Points, in no order, along strands that fork, close into loops and pass close to each other.
In the rows, 128 means zero.
Points whose rows are less than 68.7 apart are linked; no others are.
Q_43: [ 94 120 115 112 119 171 148  42 132 136 104 107 156 132  92 138 147 101
 125 136 156 150]
Q_564: [156 138 198 133 110 165 136  98  68 123 125 117 151 130  86 150 116 133
 143 155 137 132]
Q_579: [138 111  90 116 117 143  89  93 146  98  81 144 134 144  65 155 133 105
 114 106 106 152]
Q_371: [145  88 119 174  75 112 106 160  79  77 174 164  81  96 111  63 143 128
 138  84  71 125]
Q_369: [ 97 120  95 110 129 172 140  36 139 141  97 127 154 128  91 143 154  81
 116 112 131 167]
Q_674: [ 84  96  64 135 138 151 121  92 167 147 115 149 120 106 111  63 173  86
 124  93 108 155]
Q_260: [155 154 178 115 124 188 112  93 104 116  84 113 162 152  63 184  96 153
 127 137 145 144]
Q_502: [160 151 138 114 146 113 141 178 137 137 132 120 124 138 165 172  76 157
 124 139 113 114]
Q_907: [141 119 152 163 104 105 131 172  74 102 186 129  85 110 153  80 134 133
 168 116 119 113]
Q_872: [125  83 145 166  87 151 108  95  63  95 120 123 130 108  53  75 163 113
 119 125 120 144]
Q_958: [184 153 183 131 104 110 138 160  83 105 163 113 122 132 143 180  86 167
 167 128 146 101]
Q_57: [140 134 127 114 127 152 109  86 136 122  95 114 159 140  91 174 118 135
 120 125 132 153]
Q_617: [168 165 169 120 125 121 159 138  90 162 154  95 131 133 165 185  99 160
 154 164 168  92]
Q_842: [ 79 161  97  92 180 119 159 117 216 168  96 132 145 147 181 167 111  90
 105 114 147 116]
Q_181: [194 150 153 128 117 123 109 160 114  96 125 154 131 165 112 219  66 166
 131 126 119 136]
Q_56: [ 74  90  89 125 124 158 137  74 130 148 139 124 109 105 120  47 187  96
 140 120 152 166]
Q_390: [150 128 137 127 144  96 129 203 144 110 140 152 107 128 161 138  96 140
 119 108  77 110]
Q_844: [141 134 164 152 108  58 126 219 129 106 183 142  86 126 195 105 108 127
 152 127 111  74]
Q_910: [152 159 123 106 146 129 132 128 134 143 119 111 154 138 142 178  85 164
 121 135 133 131]
Q_482: [119 105  49 104 148 134 100 100 188 137  82 167 120 120  96 130 142  93
 107  82  80 152]
Q_920: [140 164 134 108 136 165 114  78 150 119  84 121 172 170  85 212  91 132
 114 129 154 150]
Q_979: [ 90  88 111 136 140 128 123 131 136 139 142 120 104 101 145  20 189 116
 129 124 131 137]
Q_762: [133  81  98 151 109 107 102 156 110 100 131 147 112 100  96  87 140 130
 119  88  72 139]
Q_208: [ 46 134  89 108 158 122 172 113 191 176 130 131 120 137 183  94 176  83
 111 148 177 119]
Q_118: [141 162 147 114 138 186 110  82 135 121  70 112 166 172  56 204  98 146
 115 129 148 146]
Q_422: [176 173 190 127 115 155 120 127  95 114 115 128 154 145  94 199  80 151
 139 145 142 131]
Q_626: [151 126 134 124 123 148  98 109 118 106  92 126 155 132  77 159 123 137
 112 133 125 141]
Q_25: [111  85 125 156 100 136 113  97  82 109 133 118 129 102  80  64 174 116
 131 128 124 164]
Q_498: [153 143 170 141  90 139 147 113  53 140 163 115 132 113 127 140 124 141
 164 170 164 118]
Q_725: [ 90  95  96 148 146 116 116 133 142 138 130 125 113 109 126  58 163 111
 133 111 120 137]
Q_34: [126 150 117 108 136 163 113  72 153 123  85 120 164 162  91 194 118 121
 112 121 150 160]
Q_711: [125 110  91 119 123 136 108  89 144 123  98 124 141 123  90 138 144 112
 121 107 106 148]
Q_818: [116 110 123 158 135  70 130 187 146 128 158 160 106 112 181  43 153 114
 113 136 116 107]
Q_380: [107  95  98 143 124 126 115 127 117 131 130 116 121 104 109  74 154 129
 129 105 113 144]
Q_727: [157 142 167 125 119 183 100 109 103  98  77 123 151 159  42 179 103 145
 119 124 126 144]
Q_770: [140  75 105 157  89 110  96 153  86  72 147 173 103 100  86  82 153 129
 123  81  62 132]
Q_459: [106  71 112 150 107 138 107  92  81 121 146 120 118  94  90  40 198 113
 139 124 130 167]
Q_379: [120 106 158 135 104 186 120  60  90 111 100 110 149 121  38 113 150 112
 129 130 136 145]
Q_629: [172 147 183 123 111  95 137 184  92 103 174 103 103 129 172 169  77 170
 167 131 133  87]
Q_386: [106 116 141 126 115 183 132  40 111 117  98 107 153 134  69 130 148 102
 139 139 152 148]
Q_247: [ 96 156 118 113 163 107 151 138 173 162 116 106 140 137 177 142 118 134
 117 137 132 101]
Q_217: [184 151 193 133 110 174 109 134  78  92 107 138 142 155  67 187  88 147
 131 135 125 135]
Q_423: [131 132 155 167 114  68 129 210 121 113 190 141  82 126 195  73 133 117
 148 140 123  91]
Q_645: [ 75 114 108 130 145  99 134 128 174 154 149 140 112 112 183  33 195 100
 117 156 160 116]
Q_775: [133 132 152 127 112 149 159  94  67 159 158 112 140 122 130 130 136 148
 154 178 171 120]
Q_68: [ 79 106  99 118 125 163 146  65 116 145 143 110 118 107 121  87 174 117
 137 145 165 156]
Q_649: [128  95 144 150  98 155 110  91  86 101 110 121 142 113  53 103 151 109
 117 120 114 143]
Q_847: [166 142 176 133 106 172 107 126  81  93  96 128 143 135  50 159 112 140
 118 127 118 142]
Q_945: [ 83 104  98 137 148 112 131 134 175 152 127 124 113 116 152  68 157 103
 124 122 125 123]
Q_165: [180 158 139 113 133 124 121 166 136 129 124 141 137 158 139 221  59 178
 129 130 127 138]
Q_966: [133 172 123 102 178 107 137 169 184 151 104 121 138 159 186 192  74 165
 104 140 129 109]
Q_308: [115 123  66 101 131 168 115  58 164 126  65 162 145 144  83 150 146  80
  94  96 108 170]
Q_754: [102 104 133 135 110 154 139  72  74 130 142 111 132 108 102  75 168 132
 140 158 162 152]
Q_51: [131  83  94 131 119 104  99 159 134 105 117 145 116 106  99 112 141 126
 114  90  68 135]
Q_694: [ 69 145  85  96 175 123 171 115 222 174 101 150 152 144 171 143 136  76
 105 115 140 126]
Q_425: [ 92  74 102 147 125 133 109 117 109 125 154 121 106  96 110  25 190 117
 137 121 127 157]
Q_985: [148  97 137 164  92 109 115 172  78  84 185 144  80 101 134  68 136 134
 153  89  95 122]
Q_787: [150 115 125 123 115 149  83 108 133  91  69 136 142 148  48 157 129 119
 110 115 117 150]
Q_933: [127 120 138 161 115  71 129 198 127 115 185 158  89 111 194  37 159 112
 129 146 124 103]
Q_102: [ 90 121  98 123 159 110 145 128 199 152 116 120 126 125 160 102 137  99
 115 118 130 110]
Q_334: [105 177 110  97 189 108 137 155 213 154 107 120 153 157 185 185  86 145
 103 133 133 101]
Q_15: [138  96  97 120 131 101  97 153 157 113 106 137 119 119 104 130 134 138
 113  95  80 135]
Q_322: [ 84 113 120 121 112 157 144  71  97 142 142 102 129 115 118  91 166 140
 139 163 178 141]
Q_676: [101 168  97  94 187 123 138 134 223 158  94 124 144 159 173 195  95 117
 110 113 140 126]
Q_662: [151 141 193 141 102 156 152  97  54 130 147 117 143 121  95 145 119 140
 155 175 158 122]
Q_385: [107  96  63 125 139 141 112 101 185 141 100 153 117 106 102  94 156  90
 114  84  86 150]
Q_984: [156 152 174 135 119  87 149 196 101 128 170 104  96 129 190 154  94 151
 164 136 133  79]
Q_505: [102 140 103 112 161 108 141 135 200 153 108 115 134 133 163 135 116 124
 115 117 121 108]
Q_652: [156 145 136 117 134 127 141 144 114 142 132 115 139 127 145 162  99 152
 137 138 128 120]
Q_152: [143 115 149 156 113  75 121 208 139  92 175 152  83 120 173  87 106 129
 142 108  86  82]
Q_360: [160 127 131 127 127 108 130 181 123 115 139 140 119 119 137 143 100 146
 129 110  96 119]
Q_7: [178 150 176 132 113 145 130 118  82 111 131 128 155 133 106 169 102 140
 146 152 135 132]
Q_420: [ 56 138  78 108 163 111 176 114 206 180 117 152 136 141 182 118 152  69
 102 135 162 123]
Q_735: [167 157 134 109 148 113 132 173 149 133 115 127 132 150 163 203  68 167
 118 124 117 125]
Q_171: [ 62 119 102 120 156 121 150 110 178 160 145 136 109 122 175  58 194  87
 110 152 174 123]
Q_971: [142 130 166 162 111  98 137 188  81 117 197 120  71 106 177  73 157 128
 157 142 138  95]
Q_126: [174 164 179 128 112 120 148 144  77 125 160 105 131 126 149 171  99 154
 166 155 160 101]
Q_162: [141 163 135 105 150 148 128  96 137 135 104 108 172 154 129 201  92 159
 114 140 158 135]
Q_246: [144 153 176 145 117 100 153 182 100 145 178 107  90 126 195 134 122 149
 162 162 152  84]
Q_622: [185 145 167 127 106 123 117 146  94  99 146 132 142 129 117 175  93 143
 140 133 121 132]
Q_282: [134 176 136 100 165 102 144 162 166 161 122 118 138 147 194 171  82 158
 114 152 130  97]
Q_327: [184 143 157 118 111 117 118 164 107  97 145 140 127 143 132 193  77 154
 138 123 122 127]
Q_927: [124 122 122 142 118 135 143 100  88 141 142 118 147 121 120 118 138 144
 133 146 136 132]
Q_124: [126 115  49  98 141 145  92  86 175 129  63 177 125 147  69 156 138  90
 100  92  92 165]
Q_950: [136 108 136 161 116  76 130 204 136 107 168 160  85 113 160  74 123 120
 131 111  85 105]
Q_905: [160 120 131 128 113 120 115 153 111 114 132 140 135 114 115 145 109 147
 120 109  94 135]
Q_252: [ 90 106 109 150 147  88 126 148 160 142 150 136 113 111 176  20 190 109
 115 145 139 113]
Q_805: [119 174 137 106 155 113 157 145 151 174 127 110 134 156 197 172 101 152
 117 160 146  86]
Q_101: [132 135 174 156 108  97 144 196  93 129 183 111  79 123 188  93 133 142
 158 151 146  93]
Q_582: [ 80  90  79 140 134 145 124  99 158 145 130 138 106 102 121  41 186  87
 135 104 129 161]
Q_448: [104  98 109 155 140  68 115 176 161 126 153 157 117 112 176  29 174 112
 109 136 128 113]
Q_751: [130 116 112 127 124 130 114 114 126 118 115 115 141 113 102 127 128 128
 120 115 105 137]
Q_63: [137 122 129 134 115 124 125 121 104 129 131 118 144 117 115 134 121 143
 131 125 118 136]
Q_878: [171 141 145 114 144  99 130 202 146 113 143 136 101 144 172 174  73 153
 132 112  94 114]
Q_270: [129 142 125 116 140 129 154 118 111 164 134 103 139 128 152 144 115 157
 132 154 149 109]
Q_996: [131 180 142 103 144 159 132  78 138 136  99 113 177 169 118 223  96 151
 118 146 171 138]
Q_840: [ 95 160 128 111 155 122 165 126 155 175 129 104 133 146 189 147 118 144
 123 157 143  86]
Q_839: [ 98 124  76 105 130 180 132  43 155 130  75 150 156 131  79 146 156  70
  94  99 127 178]
Q_59: [126 131 133 127 119 137 146 111  86 159 147 106 145 119 134 133 135 151
 151 154 150 124]

A fork is a point with three links, a tip a point with one. Leave the first point through the second and follow the links. Name the first fork or tip that comes.
Q_984 / Q_246: Q_15
Q_649 / Q_872: Q_725
Q_34 / Q_57: Q_63
Q_751 / Q_711: Q_920
Q_694 / Q_420: Q_950
Q_907 / Q_971: Q_617

Name the points in between on the shortest way along the links from the first point to the second, in order.
Q_920 / Q_775: Q_996 Q_162 Q_910 Q_652 Q_270 Q_59
Q_57 / Q_7: Q_34 Q_920 Q_118 Q_260 Q_727 Q_847 Q_217 Q_422
Q_308 / Q_945: Q_839 Q_369 Q_43 Q_386 Q_379 Q_649 Q_872 Q_25 Q_459 Q_425 Q_979 Q_725
Q_68 / Q_649: Q_56 Q_582 Q_674 Q_385 Q_482 Q_124 Q_308 Q_839 Q_369 Q_43 Q_386 Q_379
